Points, in no order, along strands that fork, close into loops and pass close to each other.
Two points are linked if the straight distance between their rows is under 85.5. Some points are linked to none.
nekeg: -17  8  -5  17  15  -3  -1  -21  -15  21  -14  -13  2  8  -1  5  -10  -6  -19  3  -4  9  -5  13  -2  0  8  5  9  -14  10  5  14  -2  20  0  -16  6  6  -4  12  -2  5  -28  -10  -11  7  -18  2  -4  9  -15  22  -2  17  -1  -3  8  2  -17  -1  -15
ziga: -3  -11  7  12  -15  -3  0  -2  20  1  24  -3  6  7  7  6  12  1  -21  -4  3  -2  -7  -13  -5  -10  17  -2  9  20  17  11  -15  4  17  -16  11  9  8  30  7  -12  -10  17  16  -2  -12  -3  8  15  6  20  -4  -11  -30  -23  -31  7  -21  18  9  23
tida: 8  3  6  7  3  -21  8  9  6  18  3  10  3  5  3  12  -20  19  -1  9  -10  0  -5  -23  -21  3  10  4  -5  17  8  8  14  2  35  -13  14  6  -3  11  9  -32  -20  -2  11  -12  -4  13  20  -9  11  -10  14  -9  6  -10  -39  28  1  -10  -13  7
vufu: 4  -4  -8  1  6  -5  10  8  -6  10  29  -9  0  9  13  -9  -16  -4  4  6  12  8  3  -18  10  -20  4  -11  -10  11  -14  -13  4  1  -23  18  0  -1  12  -8  -10  8  -9  4  27  24  7  7  -15  9  12  0  -11  5  1  7  9  -6  -2  18  -27  -17
nefe: 16  13  -1  -11  8  2  1  0  -9  12  12  -8  6  0  -5  -6  -11  1  8  -7  18  -4  14  -7  -10  -2  6  12  -7  -9  8  -6  5  -1  -5  -15  10  -7  -4  11  -16  3  1  2  8  -1  -9  15  9  10  1  -12  -6  7  13  13  5  2  5  6  -3  1
koduk: 19  9  -3  -21  4  26  -8  -18  -10  25  20  -8  9  -4  0  -17  -13  2  4  -21  15  5  11  22  10  -36  -4  2  -2  1  10  -19  -8  9  16  0  8  -30  -1  14  -21  16  9  7  -2  -1  3  21  20  2  -4  -3  1  11  -7  -22  7  -8  -10  27  3  -3
talu: 3  0  -5  -24  3  16  -1  1  -3  -12  39  -13  7  -4  7  -4  -10  -19  11  2  10  -12  20  8  -8  -17  3  24  -24  0  10  -2  -1  -2  -31  -6  1  6  -16  26  -32  22  -2  17  10  0  -4  17  -7  23  3  -6  -7  11  9  11  24  -28  19  19  17  5
rifet: 3  -6  -1  -15  -27  15  -3  2  -8  -5  12  8  6  -2  -3  -4  -3  -18  8  15  -12  -7  -12  11  26  -19  -4  3  14  33  0  -1  -4  -14  18  -3  -1  -16  -20  -1  -2  -2  5  26  7  -10  7  12  25  -13  -24  13  4  9  -24  -23  -11  -13  0  2  16  13
vif: 11  5  -3  1  12  -4  21  -15  -17  -5  -23  5  -12  -1  -11  -1  0  7  16  -3  1  -7  3  2  -1  23  -5  10  20  -9  -15  -2  9  8  -10  9  4  -28  -23  -18  1  -2  -3  -14  -14  12  10  12  -7  -33  2  -18  7  0  3  4  7  25  -13  -41  2  -11
Tana: -1  -9  14  20  19  -15  -4  -4  11  6  -17  -11  0  1  -5  21  -2  31  -14  -18  -9  7  -15  13  -36  2  9  -1  -14  -38  10  19  3  23  9  2  -5  12  20  2  19  -2  0  -29  -22  4  2  -8  -5  -1  13  -9  -1  -11  17  -1  -3  12  -5  -3  -1  -21
zutom: -5  8  4  9  -7  -4  2  4  14  4  38  -4  18  2  5  9  2  -8  -14  -5  3  -3  1  -8  -14  -9  15  -5  -11  2  17  6  -11  -4  2  -21  9  17  8  31  -7  0  -10  6  22  -9  -14  2  8  33  12  9  -3  -5  -13  -7  -16  0  -1  11  7  21
buses: 2  2  -10  0  -3  -6  1  23  22  -16  -1  3  1  3  0  -11  13  2  9  1  -5  -2  0  -16  18  12  -18  -26  5  1  -18  -7  -17  0  -13  -1  -15  10  24  -12  -7  10  -3  18  0  2  -15  -22  -28  15  5  19  -28  -2  -24  19  15  -8  -11  1  -12  -4
gubuz: -2  6  -1  -2  -20  -3  -2  7  6  -16  0  9  1  4  -3  3  2  -7  2  14  -7  -18  2  -8  4  7  14  6  5  26  -2  12  9  -19  0  -15  8  -1  -14  0  4  -17  -1  11  13  -11  -8  2  17  -3  -17  -1  8  -7  -3  -4  -10  8  16  -18  9  26
Dima: -5  -2  3  -1  -16  7  -5  0  10  -37  -24  11  -1  -6  -13  6  16  -6  -7  4  -6  -19  -3  5  -11  18  10  15  12  4  7  21  4  -12  0  -28  11  -7  -21  2  9  -17  -4  3  -2  -12  -6  -7  10  -14  -13  5  15  -1  6  -12  -13  15  1  -20  26  33
dupim: 6  5  8  8  11  -11  1  11  12  -19  -3  -6  13  3  -1  14  4  7  3  -8  10  -12  14  -7  -33  18  8  13  -15  -24  5  8  1  -3  -31  -21  -1  27  -2  7  -2  -1  -7  -4  5  -11  -11  1  -8  18  4  -9  -10  0  14  19  15  2  13  -4  17  12
Rofi: 13  1  2  -6  -6  2  -6  -2  -6  15  0  -1  -4  2  2  -1  -10  4  3  8  0  3  -2  -2  13  -12  0  -3  3  17  -3  -4  4  -4  10  9  -5  -9  -12  -13  9  -2  10  3  2  6  4  4  12  -22  -16  -2  7  1  3  -5  1  1  -4  6  -16  -10
tun: 14  10  1  9  0  -15  9  1  -11  0  1  -9  -3  2  3  13  -10  6  -1  6  5  -7  5  -20  -16  24  26  10  -8  -3  14  2  35  -9  -8  -6  4  5  -26  0  12  -21  -4  -4  12  2  6  10  10  -11  6  -25  9  3  23  -5  -10  29  14  -18  -9  10
Zuk: 10  9  -7  -26  1  21  -3  -7  -13  9  36  -6  10  -4  3  -16  -3  -17  5  -9  17  -10  17  19  8  -28  4  17  -8  5  16  -20  -1  -3  -12  -1  5  -23  -17  20  -28  21  2  21  10  2  3  24  5  10  -6  -4  -7  14  -8  -17  12  -19  1  23  10  8
midok: 16  -8  12  11  12  -9  -8  9  25  21  -4  -7  -6  6  6  16  -5  31  -11  -15  -3  13  -10  -10  -16  -11  -2  -2  -10  8  4  12  -14  26  33  8  9  10  23  11  15  -20  -3  -6  -5  4  -2  3  21  -2  6  6  0  -6  -15  -15  -26  12  -22  15  -13  -13
Pato: -15  -25  -6  -10  -2  6  12  -37  -9  -18  -12  3  -3  -8  -15  10  -2  -9  15  -2  -14  -1  -25  30  -8  -4  -19  2  17  -6  -7  9  -4  14  -4  14  -5  -11  -14  2  -6  10  -7  -9  -11  -12  7  11  8  -14  -13  4  18  -14  -5  -20  -5  -18  -12  -29  16  -15
Vebu: 2  -13  -5  -5  11  -8  17  -29  -17  -15  -10  -13  -13  -3  -7  7  3  4  4  -2  -9  -9  -12  8  -25  15  3  15  13  -16  4  3  18  8  -19  11  2  -25  -27  0  4  -4  -2  -14  -4  9  18  8  -5  -22  9  -15  10  4  18  -22  -1  18  -11  -19  10  0
meti: -5  18  -9  13  6  -2  2  -2  7  34  19  -3  10  0  2  -5  -16  -10  -8  -3  -2  21  -16  -8  1  -20  -1  -20  4  14  13  -16  -4  10  43  1  7  -6  10  22  -8  -5  1  -21  -4  -6  13  -2  17  18  20  5  14  -1  -6  -17  -30  15  -4  -6  -9  -23
vala: -14  -11  -8  -5  5  10  6  -39  -13  8  -6  -3  -3  -3  -12  4  -1  -7  3  -18  -7  13  -18  43  -6  -15  -20  -6  25  -13  7  1  -5  16  11  7  -4  -19  -11  8  -10  9  2  -20  -14  -5  7  6  7  -10  4  6  13  2  -10  -28  -10  -10  -20  -2  15  -17
kov: -7  23  -3  16  5  -8  0  11  17  4  16  -3  16  -9  4  -8  15  -12  -17  -10  13  1  7  -8  -21  14  11  -9  9  -21  23  -9  -8  -1  -6  -29  12  15  8  24  -10  3  -4  -3  1  -8  -12  -7  -8  34  28  3  -10  2  -1  -6  -8  6  -6  -1  23  13
tilim: 35  -14  17  -7  11  4  -2  7  1  -3  -25  -10  -17  -6  -8  2  16  44  18  -25  13  -3  10  -4  -29  7  -15  13  -14  -20  -6  7  -13  30  0  6  12  -18  11  5  2  -4  1  -3  -10  16  1  12  8  -12  -7  -10  -26  -6  -4  17  13  18  -26  11  -15  -13
valip: -3  2  -1  11  -16  -21  23  6  9  -32  -3  1  -3  -3  5  -15  24  -8  15  -2  11  -8  1  -32  -3  28  2  -7  20  5  -2  -4  -9  4  -37  -14  8  -5  -2  4  -14  -2  -21  17  22  4  -7  9  -22  7  7  7  -16  -6  -16  4  -5  6  -20  -21  12  16
Famir: -6  10  -5  -9  17  6  -6  14  -7  19  -6  7  6  8  1  -8  -20  8  16  4  7  11  5  -9  32  -12  -18  -20  -16  0  -14  -29  9  -10  12  28  -10  -8  21  -21  -12  13  7  -4  1  11  3  1  -11  3  1  -6  -15  15  14  22  26  -5  15  17  -34  -15
kibe: -4  2  -13  0  26  23  0  -10  -29  4  -26  0  3  5  0  -9  8  5  11  -16  10  10  20  25  19  16  -5  2  9  -18  -15  -7  1  5  -11  11  -7  -9  15  -32  -4  16  16  -15  -27  18  2  -3  -34  4  -1  -17  -8  6  17  34  41  0  -8  1  -7  -13
belem: -22  11  -11  -6  3  8  4  -9  3  -5  3  -5  11  -6  -11  -7  -6  -20  -6  1  -3  3  2  20  8  -6  -4  -7  2  -22  -3  -1  -4  -3  5  -4  -13  6  7  1  -18  22  4  -4  -7  -20  -6  -10  -3  21  6  -4  5  6  -2  6  14  -24  13  -12  18  -10
kas: -7  4  -12  -1  5  -10  0  16  -8  15  -2  14  0  -2  16  -9  -9  4  1  21  2  20  -3  -15  41  -10  -17  -24  9  11  -15  -29  4  -16  8  35  -15  -2  23  -29  -6  4  -6  -13  6  17  11  -22  -25  -5  4  5  -14  14  1  17  10  1  6  -2  -46  -24
mobin: 6  2  -7  11  -14  -8  10  -8  -11  -20  -15  0  -14  3  -11  2  13  -15  -6  18  -8  -13  -9  -4  3  29  19  14  13  2  -1  17  22  -14  -23  3  -1  -10  -31  -15  20  -25  5  -7  -1  12  16  0  1  -34  -9  -8  17  -9  6  -17  -3  20  6  -33  -1  16
Kufu: 8  -14  -4  1  10  -9  -3  31  -2  14  24  -1  -6  8  21  6  -27  -1  12  16  16  7  7  -29  4  -10  -6  -12  -32  17  -4  -12  6  -6  -25  27  4  13  21  -11  -1  5  -8  3  28  28  8  4  -20  10  10  0  -15  7  19  16  17  -9  17  31  -42  -8
gusi: 21  10  -4  -14  6  3  9  -1  -3  1  -25  7  -5  0  -14  -14  4  13  25  -7  8  -5  11  -1  8  20  -16  3  16  -5  -19  -5  -7  10  1  2  1  -22  -6  -17  -6  -3  7  -6  -13  7  -1  13  -2  -15  -5  -10  -9  6  4  21  4  17  -15  -22  -10  -15
kesu: -10  1  3  -4  -7  19  -19  -1  -7  -10  12  -5  6  3  12  -6  24  -13  -2  -4  4  -8  20  22  -1  10  3  13  -13  -11  7  1  -4  -7  -28  1  -5  15  -10  5  -4  16  16  1  -4  -2  -9  -8  -24  11  -16  6  -6  7  16  16  28  -22  8  22  23  12
vek: -1  -3  -5  12  -10  -11  10  -5  -6  -16  -29  12  -13  -7  -10  -4  18  -5  -1  6  -7  -2  -13  -3  12  19  3  -1  28  14  -8  9  -1  -1  1  -5  -9  -10  -14  -18  22  -20  -6  1  -7  0  3  -20  -3  -29  0  -3  15  -12  -8  -13  -21  16  -13  -34  -1  6
Bol: -15  11  -7  13  19  0  4  -24  -25  6  -21  -5  -3  2  -6  0  -7  -16  -25  2  -3  2  4  15  -5  28  17  17  1  -31  17  9  24  -15  -8  -3  -17  -3  -6  3  -3  2  7  -21  -10  1  14  -17  -6  1  11  -31  28  7  29  7  9  10  10  -20  9  0
vapa: -17  5  -14  17  1  -6  10  -15  -24  5  -11  -6  -8  -7  2  -11  22  -23  -29  13  9  -2  -6  4  15  17  16  8  31  -7  11  -5  2  -15  -13  -6  -2  -3  -5  -4  12  3  6  -2  -4  8  7  -22  -17  -5  16  0  12  4  0  -17  -5  1  -8  -10  10  15
Mizu: 3  -13  3  10  17  4  4  -19  -2  -6  -15  -12  -14  -4  2  1  17  12  -5  -32  -1  0  -2  18  -16  5  -3  -3  20  -22  3  1  -11  21  -11  6  4  -16  10  1  2  9  2  -15  -25  15  9  -8  -14  -4  11  4  -19  -3  -5  -11  7  8  -35  13  -1  -13
mepos: -19  -10  -1  -2  -8  24  -22  -7  -13  7  11  -8  5  6  25  -16  27  -18  -16  5  4  0  14  21  21  -2  8  15  0  4  11  -10  -3  -19  -10  10  -10  10  -9  2  13  12  15  12  -4  3  -1  -15  -22  6  -17  16  -4  8  4  5  17  -28  12  37  21  16
Fogo: 12  -28  19  5  -6  -3  -21  -7  7  -20  -11  -11  -15  -9  4  18  19  27  -14  -11  -5  -13  -11  -2  -33  7  8  17  -20  -19  3  24  -1  6  -17  -4  5  18  -4  15  29  -14  10  9  -10  19  -5  -13  -7  -16  -13  10  -3  -4  9  -3  -8  8  -5  31  7  13
rigu: -5  -15  5  -5  -13  4  -9  -14  8  -8  1  0  4  1  -2  15  8  1  -6  -11  -7  1  -8  12  -13  -10  -3  4  11  4  10  15  -16  2  16  -9  9  3  -6  21  9  -8  -2  8  0  -16  -16  1  18  -5  -10  15  3  -2  -16  -25  -21  -1  -9  13  22  13
Liko: 0  9  -2  -2  12  25  -13  -7  -17  -2  -10  -6  7  0  0  -13  17  4  4  -18  12  -5  23  19  3  9  -10  10  7  -19  3  -6  0  -2  -25  1  7  -6  -1  -1  -3  12  16  -6  -18  16  -5  -6  -24  6  -5  -11  -19  14  10  16  31  0  -8  16  16  5
fize: 16  3  6  -14  5  -9  5  10  14  3  -21  13  -2  2  -16  -4  -5  29  22  -10  -5  3  6  -10  5  7  -32  -14  3  4  -27  -5  -20  18  22  8  -7  -14  16  -13  -10  0  -2  -5  -14  -5  -8  6  10  -6  -2  6  -10  -5  -11  27  3  6  -16  -15  -19  -25
kimur: 13  -8  2  1  4  5  -1  1  -4  23  15  -9  -9  5  12  -3  -10  7  3  -1  5  10  2  -10  5  -25  2  -9  -1  17  2  -8  -13  18  -5  16  6  -10  11  -1  2  1  1  5  13  21  8  12  3  -7  3  9  -6  -2  -6  -11  -1  -7  -16  20  -23  -17
Lem: 16  -13  8  11  12  -16  -6  25  12  14  -3  -7  -8  12  9  14  -16  22  6  0  6  15  5  -27  -9  -3  -13  -10  -27  -1  -9  3  -2  9  -15  19  -4  17  28  -13  14  -3  2  -11  16  16  7  0  -10  -1  10  -6  -15  -10  11  21  10  -7  3  17  -39  -19
fube: -16  1  -4  4  4  -4  3  -14  -8  -22  -11  -6  -4  -1  -7  4  -2  -19  -13  9  -1  -5  -4  17  -15  18  13  18  -6  -19  11  15  18  -16  -32  -12  -12  5  -20  -1  5  2  5  -13  -2  -10  8  -10  -4  -1  1  -12  30  -2  29  2  9  -1  22  -24  18  11
Lin: -10  -10  -6  -1  -25  -1  19  8  8  -43  17  -2  4  3  -5  -4  13  -17  17  14  -7  -21  -2  -19  6  9  4  0  5  24  -12  5  -10  -5  -35  -7  7  -2  -12  1  -19  2  -16  25  29  0  -6  13  -8  8  -3  10  -25  -7  -19  3  -4  -7  -3  -12  17  25
fubu: -33  20  -18  4  12  1  3  -16  -5  8  -2  -5  9  -5  -7  -6  6  -25  -28  -8  6  10  -1  24  -6  6  4  -2  17  -21  15  -6  0  -6  7  -20  -7  5  7  16  -20  20  6  -16  -6  -20  -4  -23  -9  26  22  -9  12  1  6  -8  3  -7  -1  -14  29  -1
Roper: -6  10  -4  -14  20  23  -11  17  -9  25  -16  13  6  6  7  -11  -5  5  4  3  9  18  22  8  31  -8  -10  -15  -29  -1  -11  -25  10  -15  28  18  -11  0  26  -21  -6  11  10  -5  -14  1  1  0  -12  11  -12  -9  -3  22  23  36  33  -15  29  23  -27  -1
Mez: 7  8  2  13  4  -6  -6  6  13  28  7  -6  -5  0  8  -10  11  11  -10  -8  2  10  -6  -15  1  -6  -3  -14  18  9  8  -7  -12  24  36  -5  14  -6  18  14  10  -12  7  -9  -19  2  2  -5  5  5  16  8  -2  -7  -19  -17  -25  26  -23  3  -7  -17
fak: 9  -18  27  6  -13  -4  -29  11  9  -3  -5  -7  -8  -1  13  16  1  10  -16  3  -2  -5  7  -1  -15  5  12  6  -29  -1  9  19  3  -9  -11  -4  2  32  -4  1  32  -9  11  7  -7  5  -5  -13  -1  -7  -16  3  15  -13  18  14  4  -2  17  29  4  15
Nepul: -10  -38  -5  1  -17  -5  7  -16  -4  -15  19  -16  -4  11  3  18  14  -22  -10  10  -2  -1  -14  0  -18  -10  13  16  3  5  4  15  -2  -2  -27  9  9  7  -15  11  5  15  1  14  18  2  1  10  -7  2  -6  9  9  -11  -6  -25  -11  -13  -4  19  12  17
gur: -20  -9  5  -12  -13  4  5  -19  3  -28  -8  9  11  -2  -20  15  6  -20  -6  -7  -10  -10  -10  19  -11  5  0  19  12  9  11  15  -1  -8  13  -27  16  -8  -17  16  0  -3  -5  -1  3  -25  -9  2  19  -5  -9  1  19  -1  5  -28  -23  -5  1  -16  39  28
zoz: -14  12  -5  6  11  8  -4  -1  13  25  24  0  13  2  -4  -8  -25  -15  -12  -5  -1  20  -21  13  14  -33  -7  -25  1  4  4  -16  -10  11  42  7  -9  0  19  11  -10  13  0  -10  -3  -13  7  -5  15  27  15  7  9  9  -19  -17  -11  -9  3  -2  1  -21
Pimad: -2  -16  -4  5  -6  -7  11  -15  -13  -13  12  -19  -11  5  6  4  5  -6  -3  4  0  -3  -8  -1  -18  -1  14  12  9  -7  2  14  14  1  -22  4  6  -1  -21  5  3  2  3  3  15  14  3  5  -9  -10  1  -5  8  -3  9  -14  -2  2  2  5  5  2
tedu: -13  -10  -9  4  -13  11  -9  -11  -10  3  -8  -9  -6  0  8  -7  27  -22  -18  5  -1  0  0  17  25  -5  1  1  25  0  2  -1  -7  -10  -2  11  -15  1  -8  -6  10  10  16  2  -8  -3  -5  -18  -14  -10  -6  12  5  4  -2  -9  10  -12  -1  10  17  8
vefi: 0  -11  -5  -8  -26  -1  3  4  -4  -7  10  12  1  9  -3  15  -6  -14  3  20  -13  -3  -10  -1  3  -9  10  10  -3  37  2  15  16  -14  12  -5  9  -2  -27  -9  10  -13  -3  15  19  -2  7  12  26  -15  -22  7  14  -8  -8  -23  -16  -5  6  -10  9  17
Rol: -11  -14  6  -5  0  -5  9  -17  7  -24  -12  5  -1  1  -18  22  -8  12  16  -4  -17  -3  -15  8  -22  -7  -8  7  -8  -10  -13  21  4  19  -2  3  0  4  -10  0  4  7  -9  -15  -7  -13  -5  7  13  -9  -14  -5  21  -12  5  -1  -8  -9  3  -21  12  -10
Fut: 18  4  1  8  1  -8  -6  0  -21  0  -13  -1  -16  4  -1  11  0  -4  -10  21  -7  -3  7  -2  2  17  22  9  -1  5  5  10  38  -18  -2  8  -1  -2  -33  -17  24  -24  8  -11  3  9  20  3  10  -32  -11  -19  16  -6  17  -4  -4  22  25  -16  -13  9
Sipe: 2  4  13  5  14  -6  -6  -7  4  -1  -15  -9  4  7  -3  21  -2  17  -8  -13  0  0  6  3  -30  20  10  6  -17  -38  5  13  12  5  -7  -16  1  14  9  7  4  -3  5  -21  -7  -4  -9  -4  -3  10  10  -20  -4  -2  27  16  10  12  5  -5  2  -3
pag: 16  6  14  -20  4  9  -8  22  16  -5  13  18  10  -11  -8  -5  -20  9  20  -6  0  -5  -1  -6  6  -22  -17  -7  -32  -3  -18  -9  -12  5  3  3  0  2  12  5  -17  2  -3  18  7  -3  -13  11  16  11  -1  1  -17  8  -9  10  16  -24  12  17  -10  -1
Vod: -3  21  -15  -14  -19  5  -4  18  -4  -1  15  17  12  -11  3  -22  11  -19  2  13  4  -11  11  -15  31  1  5  -7  13  11  3  -26  -4  -24  -2  -13  -2  -3  -4  -7  -21  1  -3  25  4  -10  -14  -12  -8  18  2  16  -18  12  -16  12  7  -5  9  1  6  15
remul: 2  -7  20  2  -18  8  -21  8  4  7  1  3  -5  1  19  1  2  -12  -7  19  2  0  11  -1  9  7  18  9  -16  16  12  4  18  -26  -5  -1  2  18  -13  -6  19  -11  14  9  -3  -5  8  -12  0  -8  -19  6  14  3  18  15  6  -4  33  22  3  15
zum: 12  -5  17  4  0  -1  -19  12  24  10  6  5  -6  -5  0  12  -2  25  -7  -10  -3  8  -9  -8  -10  -20  -14  -5  -15  9  -1  19  -29  18  14  5  3  15  25  8  9  -10  -4  12  2  -1  -12  8  18  2  -8  13  -4  -11  -35  -13  -13  -12  -15  22  -11  2
zel: 0  -5  12  -7  16  -6  6  -18  3  -20  -7  -5  2  -11  -20  22  -14  9  9  -16  -7  -2  -3  20  -44  6  -1  15  -24  -33  0  20  8  16  -13  -8  -5  13  1  13  -8  15  -12  -18  -6  -8  0  12  3  10  2  -12  16  -8  18  7  3  -9  13  -8  20  -10
moni: -1  16  -8  16  -4  -14  10  24  11  -15  -6  8  3  -1  3  -20  18  -5  4  0  9  -8  8  -29  10  24  0  -14  22  5  -5  -7  -13  -3  -19  -20  -3  16  15  -4  -10  1  -9  14  4  -1  -10  -12  -20  16  11  13  -20  -5  -10  14  -1  8  -11  -15  3  5
potub: -12  -21  10  -9  -24  1  0  5  15  -29  13  8  6  0  -7  10  2  -2  7  7  -23  -3  -23  4  10  -18  -8  -10  -12  27  -17  20  -21  -1  0  -1  1  8  -1  -2  0  -1  -11  26  7  -8  -8  12  12  2  -17  14  -13  -9  -28  -3  -9  -20  2  3  13  18
Tefil: 2  1  6  8  5  -20  3  21  19  24  -4  10  5  7  0  16  -23  30  6  1  -10  13  -5  -30  -14  -4  -9  -12  -17  12  -7  4  -3  10  33  7  4  14  22  8  14  -17  -18  -8  6  -16  -2  4  25  1  12  4  4  -12  -2  8  -20  13  -4  -3  -28  -2
loga: -16  9  -8  -10  -15  13  -3  4  2  -12  11  8  20  0  -5  -13  7  -19  -5  7  -8  -14  -1  10  26  -9  1  -7  -1  3  -4  -10  -7  -17  -3  -9  -8  6  -5  -1  -27  10  4  21  2  -24  -15  -9  0  13  -1  8  -4  10  -15  5  13  -16  19  -3  19  10
fis: -15  0  -11  19  -4  -11  20  -9  -6  -10  -29  16  -12  -13  -5  -24  27  -17  -14  11  -1  2  -12  -3  16  21  4  -4  41  2  0  -2  -10  3  -6  -13  -5  -8  -6  -3  12  -2  -7  6  -4  3  7  -22  -12  -13  15  2  6  -9  -18  -24  -21  12  -31  -27  12  16
sebu: 22  5  11  -6  0  -16  6  7  -6  12  6  -7  -3  5  0  9  -21  23  14  0  12  -10  9  -29  -26  12  10  14  -13  5  13  4  26  10  22  -16  20  -1  -14  11  4  -26  -14  4  14  -3  -3  22  25  -3  4  -16  6  -1  15  2  -23  27  8  -7  -12  11
Netu: -1  12  2  -1  0  1  -18  7  -5  16  6  -6  4  -3  13  8  -9  -9  -27  15  7  6  17  -3  -2  7  25  20  -14  4  23  3  25  -31  2  -9  7  22  -14  2  10  -11  7  -1  4  -11  -1  -7  7  5  -4  -4  11  6  23  13  2  2  31  15  -5  10
zef: 14  5  -6  -13  -9  1  10  19  -9  -3  9  6  -4  5  -1  -6  -13  -7  28  19  5  -5  13  -16  11  -4  -1  -4  -16  19  -18  -2  21  -13  -27  10  3  -6  -16  -15  -5  -1  1  13  13  7  13  12  2  -2  -18  -2  -12  7  10  22  17  -4  28  -2  -20  1
Fon: 12  -1  15  -21  3  14  -2  -6  -9  -4  -6  -11  -10  -1  -9  -6  -17  3  27  0  -5  -6  11  23  -5  -6  -10  12  -33  -5  -9  9  10  2  -19  14  -6  -3  -9  -14  -11  16  8  -2  -15  10  12  21  4  -10  -20  -12  11  -6  31  21  26  -18  30  0  3  -8
Sori: 4  -21  1  -5  -27  5  4  14  11  -35  28  8  6  4  7  1  13  -3  16  4  -8  -16  -4  -13  7  -9  0  -6  -7  31  -14  3  -23  0  -19  -3  13  0  -4  5  -6  -3  -13  36  31  4  -10  10  1  13  -8  19  -27  -5  -39  1  -5  -19  -3  14  3  18
Nufu: 16  -11  0  -3  1  -12  -8  20  7  19  -18  8  -15  11  11  4  -17  19  10  20  0  10  2  -19  20  1  -6  -7  -3  20  -15  -3  2  -9  20  21  -7  -1  4  -21  22  -21  4  -4  1  10  9  -7  5  -26  -7  -1  1  1  3  18  -6  12  6  5  -39  -22
miri: 7  15  14  -20  10  5  -9  17  13  23  17  15  14  0  -10  -3  -33  15  9  -4  -2  3  -4  -8  -3  -29  -21  -19  -30  -8  -10  -13  -10  10  25  5  -3  -7  24  5  -18  7  -2  -1  0  -9  -5  16  27  15  8  -5  -10  6  -6  -2  3  -15  10  18  -18  -14
ruro: 0  22  -5  -6  13  26  -17  7  -23  17  -11  8  3  -3  11  -20  13  -3  -3  2  17  9  30  11  41  3  1  -4  5  5  6  -29  14  -25  23  9  -7  -5  3  -23  -3  5  15  4  -15  0  5  -8  -11  6  -17  -6  -6  21  6  22  31  -7  16  12  -14  3
Lisek: 8  -11  -8  -6  -13  -6  29  -9  -7  -11  -1  11  -11  -1  -7  -5  -3  1  26  12  -14  -2  -10  -3  13  3  -13  7  17  29  -19  -4  2  13  -1  23  -2  -15  -18  -19  2  -7  -9  3  6  12  9  14  0  -32  -14  10  2  -12  -14  -5  -13  -2  -17  -37  -10  -16
rifa: -16  5  -7  17  19  -6  9  -15  5  12  -10  -6  4  -1  -9  14  -9  2  -14  -12  -1  14  -14  12  -19  5  -2  -8  7  -30  2  6  -1  21  26  1  -11  9  21  -1  2  2  2  -34  -22  -7  7  -10  2  7  24  -9  13  -8  12  -6  -4  10  -10  -20  3  -27
feb: 10  -10  -1  -1  -6  -5  22  4  15  -12  -10  12  -11  -1  1  -3  -5  21  28  -3  -10  -2  -6  -5  11  -1  -14  -5  12  18  -27  2  -19  19  6  18  -5  -11  4  -14  4  2  -11  9  -4  11  -1  11  -3  -24  -16  16  -11  -14  -23  7  -10  -4  -17  -16  -15  -25
gabug: -2  -2  -5  -5  0  17  -2  -25  -8  17  11  -16  2  -5  -3  -6  -3  -12  -5  -12  3  2  -7  31  2  -23  -11  2  19  -4  9  -8  -2  9  10  5  6  -20  -5  13  -14  14  7  0  -2  -5  1  13  13  -7  0  10  11  7  -8  -31  -3  0  -7  17  14  -6
Lur: -1  8  6  -6  1  7  -15  10  8  22  11  7  12  -3  7  -2  -16  3  -17  -2  -1  13  -4  6  18  -30  -8  -20  -9  2  -3  -17  -7  -4  30  -4  -14  2  14  -1  -4  8  5  3  -5  -17  -6  2  14  12  -3  9  3  12  -9  -5  3  -10  11  21  -2  -5
rele: -10  7  -6  2  2  -17  1  30  17  3  5  18  7  -1  5  -9  -13  0  18  11  -9  7  -15  -21  29  -6  -23  -35  3  3  -22  -21  -9  -6  4  21  -13  7  37  -19  -4  7  -9  -3  5  6  2  -24  -21  10  14  14  -25  12  -17  14  7  1  -3  4  -31  -21
dagi: -26  27  -14  18  13  -9  9  -12  1  5  -8  5  0  -17  -1  -21  20  -22  -12  -11  12  4  -1  12  -6  12  0  -6  30  -23  13  -14  -7  3  -4  -36  7  -3  10  16  -12  18  6  -15  -10  -11  -1  -12  -13  24  32  -3  2  1  -2  -12  -6  7  -19  -20  29  6
rula: -4  7  -3  11  8  -1  3  -9  2  13  -16  -1  -11  -11  -1  -13  19  14  -6  -19  -5  2  -8  -4  -6  13  -7  -7  33  -10  2  -6  -11  27  20  -5  6  -15  11  8  10  -6  6  -8  -24  11  4  -8  -10  -6  24  5  -9  -5  -13  -8  -15  31  -36  -8  0  -14
pov: -15  0  3  12  -9  -12  3  8  5  -35  1  -12  7  1  4  12  4  -11  -15  7  2  -11  7  -3  -32  26  23  18  -14  -25  5  20  15  -11  -39  -14  -1  25  -18  6  4  0  -4  -6  6  -11  0  -11  -21  15  1  -11  12  -4  28  10  8  -3  18  -11  24  16
sazas: 10  -5  11  -12  -12  3  -6  9  16  -8  7  9  4  -2  -5  5  -14  18  10  -4  -16  0  -9  -4  5  -24  -14  -10  -17  16  -11  1  -24  5  15  4  2  7  11  2  -5  -6  -12  17  9  -3  -13  12  27  -5  -13  15  -8  -7  -29  -4  -14  -14  -3  9  -3  -3
Pasul: 0  34  -12  0  3  14  -11  1  -20  23  7  9  2  -5  14  -25  25  -13  -15  5  20  -1  19  -9  38  1  11  -9  13  9  11  -29  5  -20  11  -4  3  -15  5  -9  -7  7  0  10  -4  6  -2  -9  -15  13  0  3  -7  20  -6  -1  8  -2  0  9  -4  9
Pom: 12  -20  15  10  8  -20  -7  16  12  12  -20  0  -20  14  10  22  -16  21  3  11  -12  13  -2  -9  -14  7  0  -1  -14  -6  -12  12  2  0  7  17  -13  19  12  -21  23  -9  1  -16  -9  5  8  -7  1  -15  2  -9  7  -11  13  23  -1  5  9  3  -27  -25

A piece is two or more points that can be reached from each other along the links. Count, over all rows, the pieces, the separate loops (a circle has one, a figure eight two, a Y none), the forks (points with three links) and the tips (points with one).
pieces: 5
loops: 3
forks: 4
tips: 8

A tip is a point with one link. Name the tips that can be reached along the links from each point below, in the order of the rows.
fak: Fogo, Netu
Sipe: talu
kesu: rifet, kibe, Mizu
Pimad: Nepul, Lisek
